A landscape with many valleys, sampled at points; each row gives a point and its height.
A ball rolls from a point to the lowest of its 2 nearest points, and stops where none of them is lower. Distance is the straight distance between rows; heights are no part of it.
q_481: [-19  16  46   3   3  54  43  19   8   9   6  16 -14  -7  17   6   8  -4
  32 -14  -3 -24  -6  14 -16  35 -12   5 -13  -4 -30   9  61  29   7]  height 404
q_10: [-19 -69  28  18   6 -12   6  18 -17 -25  11 -18   2  -8 -36 -22 -14 -47
   5  -9 -24  -4   6  -8  20 -32 -10  23 -18  -4   7 -10  -4  -8  10]  height 459
q_75: [ 46  15  33 -25 -14  16  21   1 -12  19  41 -18 -39  17   1  21  18 -32
  11  15  13   7 -48 -19  -3  -2  13  21   7   3 -33 -21  25  13  32]  height 416
q_696: [ -7  31 -27 -22  16  11 -28  -9   0  32 -35  -6  -7  -2 -10  -2   0  37
 -26  13  23  23  -9  26  -3  -5 -15 -17   4  43  16  -1 -36  -1  14]  height 250
q_800: [ 11  -2  -9  27 -12   6  17  -9  15  -2  -2  -1  13 -30  -1 -18 -22  17
   2  -8 -38  -9  23  -2   3 -10 -14   6   9 -27 -11  25  21 -11  -9]  height 622
q_300: [ 14 -45  -7 -28 -24 -19 -22  20 -17   7  -7  37 -15  -7 -11 -12 -11  -3
 -29  -5 -43 -14 -16  -8   4 -28   2  17  -1 -21  -8   7  10  -3  29]  height 533
q_711: [-40  16   3  42  -6  28  32  23   0 -34 -14  15  12 -20   8  -2   2  49
  21 -19 -59   0   0 -19 -54   9  -7  -7 -28  11  19  -2  30  -4 -27]  height 569
q_543: [ -1  -9  -8 -39  24  18   0 -31   6 -12 -37   5  -5 -14  28  33  15  21
  -5   0  74   6  -2  53   4  -1  18  -2 -39  16   3 -24 -18   8  28]  height 354
q_345: [-24 -45  -4   6  12 -19 -49  18 -42 -31 -19   8  22  -2   0   1   6 -16
   0   7 -21  29 -12 -21  -4 -26 -14  -1  -6   8  32   7 -42  15  11]  height 457
q_32: [  6  47 -38 -32   0 -21  -3 -42  -1  41 -18 -25 -12 -21   4  11  20 -18
 -54  15  22  20   0  -1 -38 -24   5  -4   2  12  32   7 -31 -32  27]  height 485
q_679: [-21 -36  10  28  34  10   8  41  -4  -3  48  34  -3 -62   4 -26 -13  13
  -1  -8 -23  22   8 -35  -9   7 -13   9  10  19  -4   2  17   2 -30]  height 441
q_63: [-27   2  18 -26  24  18   1  12   2   0 -25   9  -8  -4 -18   7   5 -26
  -3 -24  14   4   6  17  17 -28 -32  16   2  -3   9   4 -32  26  17]  height 448
q_777: [ -2 -15  11  38  24  26  23  20  -1 -32  28   9  14  11  15  -7  -4 -10
  26  -7 -15  -6 -21  23 -42   9  10  47  -8  -2 -25  11  47   9  40]  height 327
q_773: [  9 -11  -9  -9  22 -16  15 -14   8   3  46  12 -10 -45   9   1  11  -3
  -2 -11  39   4  18  -5  30 -10   7   2   9  -7 -17  -9  12  -4 -18]  height 388
q_282: [-17 -47   3   2 -13 -19   9  27 -11 -18  14 -30  -1  16 -23 -33   5 -16
 -22 -17 -34   1   9   6   0 -20 -34  53 -31  25   4  -1 -27 -22   9]  height 431
q_253: [-19  23  29   9  20 -10  20   3   5  -6 -41   4   8 -10   5   8  11  -8
  16  -3  -2  -1   5  -3  -3  19 -36 -36  -3  12  18  32   1   8 -16]  height 358
q_276: [ 14 -20  15 -12 -19  14 -41   1  19  64 -15  28  10  -2  13  -8 -34  -7
 -37  10 -13 -21 -14  16  -9   5  -3 -24  32   3  21  32  -4  -8  12]  height 313
q_985: [ -2   2 -13  24 -15   5 -16   9   3  -5  18 -23  -5  12  -1 -23  13 -11
  12  13  18  11 -20 -20   5   6   0  13  16  29 -19 -17 -10  -4 -16]  height 317
q_257: [ -9  39  19  16 -15  30 -31 -26  21  15   4 -21 -11   0  28  23   4  10
   8  -2  -4   8 -45 -19 -10 -31 -13  32 -12  10   7  18 -18   6  -4]  height 495
q_955: [ 29  -4 -26   0  27 -21   3 -35   2  -1  37  43  -4 -49   7  15 -16  17
  14  31  26 -12  21   1  34  -5  24  -8  20 -37  -3   2 -19   0  -3]  height 440
q_687: [ -6 -17 -19 -26  20 -21   2  47 -27 -27 -30  -1  10  -7 -17 -19  17  -5
 -56 -25  -8  19  46 -10   5  16 -37 -29  -9   1  16 -19  -6 -13 -19]  height 501
q_405: [-11  12  21  19  -3  -7  55  20  -6 -23  18 -30 -23 -26   2 -31  49   2
   2  -8 -57   3 -10 -11 -20  -2 -19  51 -48 -13  -9  21  14 -33   2]  height 700
q_887: [-19  17  32  40  20   1   3 -22  38  12  32   9  -7 -38   3 -10   1  37
  12   7   6 -16 -21  15  -5  28   8  10 -11 -16  -6  28  35 -23 -22]  height 667
q_512: [ -8 -17  -1  -5   3   7   5   7  22 -14  -6  49   0 -22  25  -9  -8  36
   9 -12  13 -25   4   3  14  25   9 -25 -22  -1 -10 -13  24   7 -24]  height 525
q_945: [-20  36   9   2 -20  31  22 -14  28  -6 -11  19  -3  25  39  18  -8 -16
   1 -18  29 -24   0  16  -8  16 -12  30 -28  15 -26   9  43  19  16]  height 439
q_27: [-10  -9  29  17 -26   8  18  41  -7  10 -15 -29 -24  28 -11 -27  10  17
 -12  -8 -32   7 -20   1 -20  22 -23   9  -7  26 -20   5  54  18   3]  height 591
q_452: [ 29  -1  12  16 -26  -2 -29 -39   9  33  28 -30  -7  15  -5  23  -3   0
   6  15   4 -10 -42  19 -32 -19  41  -4  -4   6  -4  11  33 -14  17]  height 413
q_166: [  4  26  22   3  34   8  19  -5 -20  -3   0 -17 -23 -35  18  37  18  -3
  43  19  -3  27 -13 -19   8   0 -24 -28 -24  37  12  20  -7   7 -24]  height 397
q_465: [-17 -19   2  41  30  -3  26   8  26 -29  13  23  25 -32 -30 -33 -19  25
 -17 -28 -32 -12  37   2   2   0 -13  -4 -12 -27  15  11  38 -32 -19]  height 637
q_750: [-15 -14  -1  35 -12  11 -17  30  26   6  15  23   3  12 -40 -38 -28  28
  -4   9  -9 -14  -1 -10  19  32  -3  -7  25  -9 -15 -16  14  -5 -37]  height 477
q_363: [ 13   0  -6 -14 -25  -4 -20 -20 -13  26  13 -30 -18  16 -39 -24  19 -30
 -21  16  19  12  -8  -5  -6 -15   8   9  22  20  -2 -25 -19 -19  12]  height 362
q_454: [ -9  19 -15  -4  23 -37   1 -37   8  15  16 -13  -3 -19 -26  -8   8  18
 -35  -9  53  19  27   9  18  -2   0  -1   7  21   4   0   0  -6 -11]  height 338
q_678: [ 12 -52 -31 -16   0 -21 -24  15 -23 -23   5  61  12  -7   6 -16  15  16
 -15   4 -22   9  -2  -1   7   3  -3  29 -19  -1   4  16   5 -24  24]  height 558
q_668: [ 33   8  17  16  -2 -22  -3 -12 -35  51  14 -18 -19 -16  -1  11 -13 -40
  20  54 -37   2   6  -6   2 -11  -2  -9  40  -4   6  41 -33  -5  18]  height 486
q_909: [-12  -3  16  16  18   9  16   9  15  -5 -27 -14  33  27 -24   5 -31   9
  -8 -13   7  -2  43   7  16  30  -6 -64  16  16  -1  -3  41   5 -33]  height 246
q_874: [ 24  12 -17 -22 -12 -22 -18 -14 -21  49  27 -30 -24 -24 -25 -17  13  11
  -2  22   4   4  11  -6  17 -12  14 -23  21   0 -19 -15 -23 -16 -21]  height 411
q_508: [ -7 -13 -18 -11 -21  22  -2  21   4  -2 -36   7 -22  33 -23 -13  -5  44
 -12 -10 -33  -8   6  16   1 -23 -41  22 -41  37  -9  -5 -17   8   3]  height 364
q_129: [ 22  10  -2 -14  -5  30  -9 -21  -1 -33  14  -7  16  17  17   1  45   4
  11 -12  25   8  -2  16   7 -15   2  30 -15 -15  15 -20 -28 -15   3]  height 167
q_915: [ -5 -56  14  34   7 -14 -13  -6 -30 -30  29  -1  24 -12 -20 -21  28 -42
  17   6 -15   0   6   8   6 -11  21  24  12 -23  17  16   7 -34  25]  height 489
q_193: [ 10 -48  29 -22   8  11  -5  41 -25  13 -24   5 -15   3 -23  -1 -32 -11
  -2  16 -35  13  -3  -2  24 -12 -28 -12 -12  37 -25   3  16  19  20]  height 430
q_210: [ 34  -6 -12  13  -5   3   5 -20 -13 -39  23 -46 -11  34  -5  19  42  14
   1  -8  48  14  -9  21 -19  -3  -9  39 -42  23   6 -20  -2 -29  14]  height 255
q_656: [ -7   6  -6 -20   4  -5 -17 -13  26  46 -25  17  13  15  24  39 -73  16
   1  -4   2 -32  21  13  14  -1  34 -36  20 -48  22   6 -33  37  -9]  height 536
q_244: [ 43   6 -16  -8 -19  -7  12 -16   8  26   4  18  -6   6  15  15 -27 -22
  14  27  -7 -37  10  10   4  -1  36 -21  39 -42 -20   0  -1  -2   8]  height 502
q_880: [-11 -13 -22  32  11 -17 -37  11  -6 -22  17  22  47  49 -27 -30  -4  -9
 -37 -10   5   4  11  -2  -1   6 -22  21  19   8  20   0 -21  -9  13]  height 453
q_529: [ -3   0  24  34  13 -16 -20  14  13  37  37  13   7  -2 -37 -29  -8  22
 -17   8  -9 -23   5   7   3  43   8 -18  57 -49   4  19  10  -9 -22]  height 443
q_466: [ -6  -4  -8 -11  15 -35 -14 -14   9  10 -16 -13  23   9 -30 -12 -19  43
 -45 -14  27  13  27  14  18  16   1 -44  -1   9  16  -2  13  -2 -18]  height 294
q_444: [ 19  45   9  14  -7  13 -32 -11  -5  42   4  -7  10  -2  54  28   1  -3
  26  22   5   6 -40 -15  -4   9   3 -12  13   2  13  29 -16   7 -14]  height 444
q_156: [-17  47 -19   9  -2  15  27 -33  46 -14 -12  41   4  13  35  23 -30   4
   9   4  43  -9  20  -2  24  31  17   8 -17   5 -20  -9  30   9   0]  height 468
q_364: [  4 -29 -41  -5   5  19  21  29 -11 -29   3  13  14 -16  23  -3 -25   0
   8 -13  -4  23  31 -24   0 -24  -4 -22   8  22  -9 -41  -8  20 -18]  height 492
q_536: [ -7  59 -18  -7 -21  -4  -5 -14   6   0 -10 -37  22  28  22   2  22  19
 -22 -24  45  24  18 -14 -14  24   8   6  19   4   4 -18  11   4 -20]  height 602
q_211: [ 17 -51   3  -3   3  -9 -27  24   5  11  23  39   3  19 -48 -15 -31 -11
 -40   6   8 -11   6   1  31  14   3 -17  28 -18 -20 -23  18 -14   1]  height 503
q_279: [ 12  13 -37  -6  13 -23 -21 -24   1 -21  40  49  22  -3  -3   4  -8  50
   2  10   5   0  -5 -17  12  -9  27   8  13 -28  -6   6  -3  13   3]  height 488
q_441: [ 13   8   0   0  10  10  16  10 -29 -10  36 -17  -8 -38 -32 -23  37  -2
  24  13 -29  20  42 -19  22 -16 -20  14   5 -11 -12   3 -18  -5 -21]  height 360
q_445: [ -8  16 -11  12  27 -17   9  18 -14 -35 -43  19  51 -12  12   3  -8 -11
  -8 -10 -20   2  36 -16 -14  20 -21 -49  19 -16  41  20 -12   3 -18]  height 395
q_202: [-11 -16  -4  13   4   5  32  11  -4 -16  14 -16  -9   9 -10  -7 -18   9
  -2 -24 -39   2  13   6  -9 -36 -43  53 -33  41 -18  13  10  17   8]  height 401
q_738: [  2 -60  11  15  -2  16   7  31 -15 -41  13  -5  21  33  28 -10  -1 -45
   6  -9   1   7  -9  13 -35  10  -1  37  -2  25  -1  -8  15  11  34]  height 278
q_987: [  0 -33  19 -21  16 -34 -24  17 -33  11 -14 -18  -9 -10  27  23   8  -8
  17   6  12  13 -20  -1  -4   7  17 -51   8  21  11  -3 -13  29 -14]  height 380
q_490: [  7 -21  33 -21 -33   8  -9   8   1   8 -15   0  -8   3   3 -24  22 -34
  29  19 -14 -13 -17   0  13  27  14  -2   8 -24  -1   7   0 -19   0]  height 499
q_124: [ -2 -18  20 -30   5  -1   3  23 -25 -14  -3 -12 -10  18  12  30  -1 -25
  22  -2  18   9 -29 -15  -6 -14   6  -4   9  10 -10 -24   7  61  16]  height 321
q_721: [-14  38  25 -23 -14  -4   9 -36  19  33 -40   5   0  37 -24  28  -9   5
 -14 -25  28 -25   8  36  -3  16   7 -18  -2  -7  -5  19  42  15   8]  height 256
q_603: [ 27 -34 -28 -17  -4   2 -12  -4 -20 -13  24 -11  -5 -19  21  13   2  24
  37   8   4  17  -1  -8  13 -29  40 -25  -1   8 -12 -39  -6  13 -20]  height 527
q_641: [-13  -8  10  -2   5  13  -2   1   8 -35   8 -29  25  -6 -19  -5  29  -8
  37 -19  23  -8  27  -9   7  12  18 -34  19 -32  16 -41 -12   7 -48]  height 578
q_220: [  4 -10 -34  18 -19  -9   7  -4  15 -45 -12  18  17  46 -10   2 -32 -10
   5  -2  -1 -18  -2   7  -4  -6   9   4   6  -4 -32 -19  25  11  20]  height 564
q_950: [ 34  22 -24  -2  -2  16  26  -2   0 -20  -1  25   1  23  18  27 -14  -2
  44  21   1  -4  -1  -9  -2   8  18 -17  13  -6 -37 -12  19  21  10]  height 539
q_397: [-17 -17 -28  -6  32 -26 -18  26 -11 -27 -17  23  25  31  -9 -19   9  12
 -53 -17  30  18  21  13   0  22 -35   4 -15  26  34  -8 -32  -9  17]  height 476
q_230: [-10 -38   2  24   2  18   5  28   8 -56 -21  20  37  27  38  11 -13  -8
  -5 -33   2  -7  10  17 -42   7 -19  10 -22  27  17   3  23  19  18]  height 224
q_374: [  1  -6  -9  10  -1   6  -2 -26   2 -71 -18 -20   6  26  15  41  26  22
  30  -3  53 -11 -13  23 -27   1  18  11 -56  20  25 -14   6   1   8]  height 315
q_643: [ 43 -10 -18 -14 -10  -1  25   0  -5  23 -29  21 -16  -7   6 -15 -23 -44
  -3  38 -25  -7  36   8  25  11  -4 -19  37 -18 -19  16 -17 -22  26]  height 538
q_680: [ 52  15  13  12   5  10 -15 -54 -12   0  32 -29   6  12 -13  41  -2 -26
  33  19   9  -4 -21  23   6 -38  22   5  -1  -9  -6   7   1 -20  22]  height 417
q_875: [ -4  -1  -3   7  12 -25 -14 -17 -18 -18  32  37  22  -9 -31  -6   8 -22
 -26  -4 -14 -10  10   2   7 -30   1  33  26 -42  12  27   0 -10  38]  height 522
q_571: [ 32   4 -14 -33 -13  31   1 -31  19  25  -3  15 -32 -18  35  17   1  18
  11   8  26   0 -17   8  21 -23   6   5 -18  13 -23 -16 -14 -11   2]  height 191
q_54: [ 29  45 -13 -18   9  27  -8 -50   7  11  16  -8  -4  15   3  32  24  25
 -11  -2  38  13 -20   0  17  -6  -1   9 -23  -9  11  -8 -21 -35   4]  height 20
q_29: [  3  -4   2   1 -15   4   2  46 -32  13  27   3   1  -6  17 -43  42 -12
  -3   3 -46  38   1 -31 -17  15  -5  41  21  -7 -14   4  12 -10   9]  height 550
q_808: [-14  -3  21   5 -32   7  17  31  -6  19  22 -25 -30  27  -5 -41  37  -9
 -24 -14 -31   9 -31 -17 -33  16 -18  60  -7  25  -6   7   9   1  13]  height 574
q_99: [  4   8   6 -27 -16 -14 -14  20 -13  21  -2  -8 -26 -16 -15  -9  20 -24
  24  31 -17 -10  -1 -23  24  14   8 -28  31 -27 -11  -3 -35   4 -23]  height 461
q_928: [ -6  40  -8 -11 -35  19 -10 -27  25  42  -9 -14  13  39   3  -9   2  12
 -52 -17  32   8   5  -1 -39   9  -1  10  31  33  14   1  13   8   2]  height 581
q_872: [-19 -39   7  -9  -5 -41 -45  36 -32  -7 -38 -13 -16  -2  -7   3   5   9
 -16   4  -4  23 -29 -17  -9  -1 -13 -18 -25  33  17  -8 -15  18  -7]  height 424
q_810: [-20  22  22 -12  24  23  26 -15  14  16 -16 -25 -35 -21 -29   6  -4 -48
   9   9  20  -9  -1  17  19 -33 -21  10   4  -6  -3 -11 -60 -13  23]  height 484
q_819: [-22  21   4  -9  23  27  -1 -23  22  20 -29 -37   7  -5  -6   7 -16 -29
   3   6  47  12   7  28  20 -16  13 -12  36  -5  10 -20 -59  -9   0]  height 517
q_71: [ -5  26  13  29  -1   4  18   4  10 -19  24  10 -22 -10   8 -28  45  13
  17   9 -32 -16 -27  -8 -14  27   4  28 -11 -32  -6  17  10 -43 -10]  height 685
q_838: [  2  -3 -35   4 -33   4 -14 -21  32  -4 -12  15  10  36 -28 -30 -40  15
 -20  -6  -3 -20   7   6   2 -26   6  24  -5   5 -11 -21  -1 -15  11]  height 584
q_177: [ -4  21  26  18 -26  32  -1  -8  35  31  40 -24 -11   0 -15 -16  -4   1
   5  -9   2 -16 -14   3 -19   7  21  16  48 -51 -28  -2  24  -7 -14]  height 340
q_820: [  0  29   3  14 -36   8 -13 -21   3   7   4 -37  -9   6   1  -3  33   0
 -15  -9 -23  -2 -35  -8 -36 -34 -26  46 -32  15  25  33 -17 -21  16]  height 532
q_797: [-23 -22 -14 -31  -1 -23   1   0  10 -16 -28   3 -30 -24  -3   6 -32  -8
  -4  -1   2 -23 -17  -5  28 -32  11 -24 -17 -27 -10 -30 -31   2  -4]  height 643
q_245: [  3   0  -5 -23 -10 -11  13  43 -19  -3 -16  -5   5   2  -4 -27  37  -6
 -23 -23 -37   7  25 -28  -5  17 -39  -2  17  -8  -5   5  16   9  -3]  height 526
q_866: [  5 -24  14  -5  16 -32   0   7 -11  11  19   1  -7 -28   1  12   9  52
  -5 -22  -9  12 -18  21 -14  -2  17 -20 -17  -5   0  19  58  20  -4]  height 627
q_411: [-20  22   2  15 -46   9  -1 -15  27  10 -29 -32  -6  39  -2  -2   4  20
 -33 -29   4  -3   1  15 -31 -11 -26  34 -18  33  11  10  22   0   6]  height 560
q_759: [-23  40 -24   7  -4 -19  10 -36  39  -9  -8  21 -28  17  11  11   6  19
 -23  -1  49 -16 -11   3   6  22   0  25 -41  25  -7 -16 -11 -14  -1]  height 500
q_824: [ 23 -38   2  -2 -12  18   4   4 -13  -2  43 -28 -12 -33  15 -12  17  23
  48  24 -30  11 -25  -3  -2 -18  34  -4 -21 -13 -23 -16  28 -13  -8]  height 559
q_277: [ 22 -11   6  30  25  16  23 -28  -8 -38  37 -11  23  -7   4  21   5 -14
  33  -1  23  12  -3  27  -7 -20   7  17 -16  13  -7   9  32  -8  24]  height 370
q_624: [ 11 -47   0 -10   1  33  -3  55   2  -2 -17  18   8  11   6  -3 -45  -4
  -6   4 -36   9  20 -17  21  -1 -14 -28  11  -2 -22 -22   5  19  -8]  height 462
q_942: [-30  28  16   6 -26  18  25 -19  40  17 -27 -24  -3  32 -10   3 -32  -7
  -1  -9  27  -5  28  15  18  16   2 -18  14  11 -23 -15  44  12 -29]  height 192
q_631: [ -3  20 -22   5  24 -35   0 -12   3  -6 -20  -7  26  -9  25  49 -38  -7
  25   3  -3 -13  24   4   0 -11  35 -46  22 -46  25  14 -33  28 -21]  height 487
q_142: [ 12  30   8  19   2  -4  -7 -16  15  35  47  10   3   7 -25  -2 -15  -1
 -15   4  19  -3   3  -5  -4   8  12   9  59 -21  -8   5   6  18   0]  height 399
q_373: [ -9  36  35 -11   4 -16  14  14  -5  28 -30  -8  -5  12   7  30   2   1
  -4 -28   3  -4   0   9 -12  24 -18 -29  13   7   2  34  47  47  -9]  height 314
q_449: [ -9 -33   1 -21  -5 -42 -52  20 -56  15  -8  15   8 -19  -1   0   2 -25
 -41  -1 -33   0  -7 -36  11 -25   0  -6  23 -24  22   9 -23   1  20]  height 496
q_591: [-19 -28  24 -21  -1   7  22  51 -16  -9 -42  -7 -41  12 -14  -7 -14   5
 -19 -11 -30   8  -4 -16  14  -6 -42   5 -52  39  -5 -14  -3  33   6]  height 400
q_787: [  2 -18 -12 -37 -11   9 -32  -9   6  60 -42  16 -17   7   4 -12 -14   9
 -45  11  20  -2 -15  23  -6  10  -5 -30   8  46   7 -11 -14 -16  19]  height 245
q_343: [  4  24 -32 -28  -2   2  11 -28   7 -11 -37  -9  -6  -7  44  25   6  34
  10   8  33  10  -4  18   4  -5  34 -26 -23  -5  -5 -21  -7   3  -6]  height 291
q_208: [ 29  45  14   5  -1  31  30   8 -15   1   8 -49 -20   1  25  15  32   5
  28   6 -20  30 -13 -19  -6   2 -18  -6  -9  17 -12   3  16   2 -13]  height 433
q_440: [-21  -4 -15  38  21 -16  -5  35   8 -40 -10  36  30  18 -12  -7 -28 -15
 -13 -13 -23  -8  11 -25   1  13 -40  -4   4 -12  18  12 -11   7  -3]  height 426
q_378: [ 33 -28 -33 -16  13 -31 -18  -3 -32  26  26  42  13  -6 -17 -21 -12  10
 -31  23  12   7  21   4  29  10  13 -19  38   6   6  -7  -6 -17  19]  height 529
q_548: [ 29 -16 -29  14 -18 -24  -8 -25   4  -7   1  32  26  -9  27 -20  11  20
 -27   1  -3 -10 -11  23 -22   2  12  23 -12   8  13  28  35 -28  32]  height 583
q_389: [-32  40   0   7   2  13  32  26   4 -18   6  -8  -7  28  24  -3  40 -28
  12 -22 -14  -5  10 -17 -12  27 -57  41 -17  30  12   8 -38  15 -18]  height 634
q_846: [-12  -1  55 -27  -5  10  -7  27   1  22 -30  19 -15   4   4  15   9 -18
  -2  -5   4 -36 -24  13  -2  42 -17 -23  -9   5 -17  13  35  38   4]  height 363
q_59: [  4 -44   8  28 -26  -5  -7  15  -3 -16  -5   9  23   8   1 -38  25 -53
  32  34 -32   0   2 -15   8  31  14  23  11 -19   1  10  -8 -42  11]  height 518
q_136: [ 27 -10 -42 -16   8 -27 -21 -33  -5  54   9  -5  11   8 -15  -2 -58  22
 -27  16  12  -1  29  19  14 -19  46 -35  29   4   4 -13 -15  -9   7]  height 557
q_160: [ 30  32 -13 -12  -4 -23  -5 -37 -23  45 -23 -23   1  -3  -7  11   4 -39
 -17  22 -23   4   4   5 -29 -25   2 -23  31  16  22  33 -19 -26  31]  height 445
q_379: [ 27 -18  17 -14  -2   7   7  23 -29 -19  18  -4 -21  15  23  21  33 -18
  32  20  13  22 -40 -12  -8  11  15  16 -30  23 -24 -15  15  16  26]  height 372
q_308: [-11 -39  -6  17 -20  20 -16 -18  18 -23  -7 -14  28   8 -34 -23 -25  17
  -4 -24 -21 -16  11  26   4 -50  -1  19 -19 -17  -2   4   8  -8   1]  height 601
q_196: [-12  -6  -7 -10 -14  28  39  46   2 -40  -2  -1  15  64  -2  -4  14 -21
  10 -18 -33 -11  20  11  -5   9 -43  30  -6  13  -2 -12 -19  20   7]  height 617
q_716: [  8  -2  19  29  -3 -24 -14 -18 -38  -2  21 -30  -8  -8 -14   3   4 -50
  24  49 -30  10 -35 -27   7 -26  10  26   5   7   4  24 -20 -18  34]  height 523
q_21: [ 19   2  13  18  29 -33  -4 -19   2  27  28  13   1 -30   3  15 -16  25
  19  10   5 -14  -6  28   3  16  23 -18  -6   1  -5  47  33  -1   0]  height 648
q_780: [-12 -42   2   0 -19 -11   5  12   5 -39 -42   3  -6 -22   4  -7 -12 -14
  27  15 -40 -20  -9 -17  23 -23   7 -23 -39  -8  10  -4 -14 -13 -11]  height 663
q_948: [-14  49   3 -23  32 -33 -15 -46  10  41  26 -12  -6 -14 -31  26 -16  22
 -27   0  55   6  12   0  22  -3  35 -14  20 -17  21  -5 -39   3 -12]  height 398
q_236: [ -9  45  -6   7  21  17   0 -27  16 -17  12 -25  14  -8  13   9   4 -22
  24   1  51   5  14 -14  16   1   9 -16  19 -36  15 -15 -40   0 -30]  height 551
q_37: [  4  41  21  22 -22  -7   1 -23   2 -15  13 -35 -14  18 -49  16  13 -33
  24  21 -27 -10 -36 -32  -9 -24   4  14  12 -28   1   6  -8 -14   6]  height 554
q_528: [ -3 -30  29   0  13   3  22  47 -25  -3  11   0 -24 -16 -25 -12  21  35
   8  -5 -42  24 -13   5 -19  13  -7  12 -21  10 -17  13  48  14  13]  height 607
q_830: [-20 -11   7  11  -7  18  18  37   8 -16 -17  47  -6 -39  28   2   1  37
  24 -10 -39  -7 -20 -34 -14  38  15 -38 -22   4   6 -17  21   2 -47]  height 549
q_903: [-10   2  -5  25  27 -56  -7  14 -34 -12  -3  12  32 -41  19  15 -14 -33
  11   6 -14  -1  22 -29 -13  14  14 -43  32 -28  34  18 -19   9 -15]  height 434
q_769: [-19 -19  12   2  -3  21  12  34  10 -46  17   0  11  30 -24 -22  38   6
  27 -36   9 -16  14   4  -6  16 -11  15  -8 -12   6 -32  -3   9 -23]  height 599
q_289: [ -8  54 -18 -36  -3  -2  20 -35  27  34 -18  18 -12  -7   4  43 -34  27
  -4   3  17  -5  35  12  34  -6  34  -9  12 -55  -6   0 -28  10 -10]  height 585
q_989: [ -2 -17 -32 -33   0  15 -31   8  -1  -1 -15  33 -13  27 -34  -9  11  47
  -9   7  17  12  -4  25  18 -12  -4   9 -13  23  -3 -25 -40  -2   9]  height 312
q_731: [-13 -15 -15   3  14  11  14  21 -41 -39  15 -28  11  -8 -31 -21  36 -30
  38  18 -31  26  38 -23  12 -14 -22  31 -27  28   7 -15 -60 -11 -20]  height 311
q_526: [-21 -17  23 -29  14  23   8  -5  13 -23 -28   8  -2  -9  15  29  11  14
  -4 -43  49 -14  11  28  -1  -7 -14  11 -36   0  13  -7   5  33  -4]  height 405
q_187: [-22  56 -27 -13 -11 -27 -11 -36  25  10 -30  -9  -4   3   7  -1  21  -7
 -63 -10  53  -5  -7  -2 -29  15  -2  20 -16   8  26  -9 -31 -28   6]  height 524
q_511: [ -4   9 -40   8  11   2   7   0  -8 -43   5   1  -2   5  -4  -8  14 -20
  25  13   0   9   8 -11   7  -8  -6  15 -10   6   2 -22 -61 -15  -8]  height 258
q_522: [ 36  36  38  14   5  22  25  -5  -8   6  33 -51 -17   6  28  32  19 -30
  21  -4   4  12 -50 -11 -11   8   9   2   1 -24 -14   2  44 -11  -2]  height 458
q_424: [-16   5  25  10 -35  38 -22  -8  38  26  -6 -16  18  16  21 -11 -18  17
  14 -17   9 -17 -15  11  -9   9  17  -4  16  -9  -6  -4  33  18 -18]  height 266
q_809: [ -5  12  -1  12   9 -11  12  31 -11  -4  34  12 -21 -72  -3 -18  18   7
  26  14 -24  12   9 -52   2  16  -6  -1  -4  -6 -10  -3  -6  -4 -39]  height 406
q_280: [ 18  12   3   2   6  15 -34 -30   8  58 -14   4   4 -24  45   6 -28 -14
   2  22  15   4  -7  19  -4 -12  -4 -19  31  22  10  26 -38  -4   9]  height 382
q_436: [ 18  -2  18  11 -12   6 -10 -15  20  50  20 -23  18  11  44  15 -29   6
  16 -10   5 -19 -20  34 -24  11  59 -19  18 -19 -11  15  45   6  -4]  height 344
q_726: [-11  32 -23  -4  17 -14   6 -24  31   5 -25  51  17  -7  31   0 -35  34
  -2  21  22 -16  23   1  33  45  19 -38   2   2   5   1   3   2 -10]  height 497
q_938: [-41  25 -22 -40  18 -22  19  -3  18   2 -38  16 -21 -32  -2  31 -37  20
 -13 -23  15   3  26 -11  30 -27   9 -26  -5 -39  -6 -19 -18  28 -24]  height 618

Call two points neighbours if one is among the 2 nearest of the other. Go from one point of each pair to the other, from neighbour to neighbour, staying as low as possible. Name the highest point that can't be avoided.
q_160 and q_373 => q_187
q_124 and q_373 => q_522
q_124 and q_244 => q_643
q_230 and q_424 => q_680
q_511 and q_787 => q_59

For each start below, name the point where the ball stops.
q_548 => q_124
q_196 => q_54
q_711 => q_373
q_928 => q_787
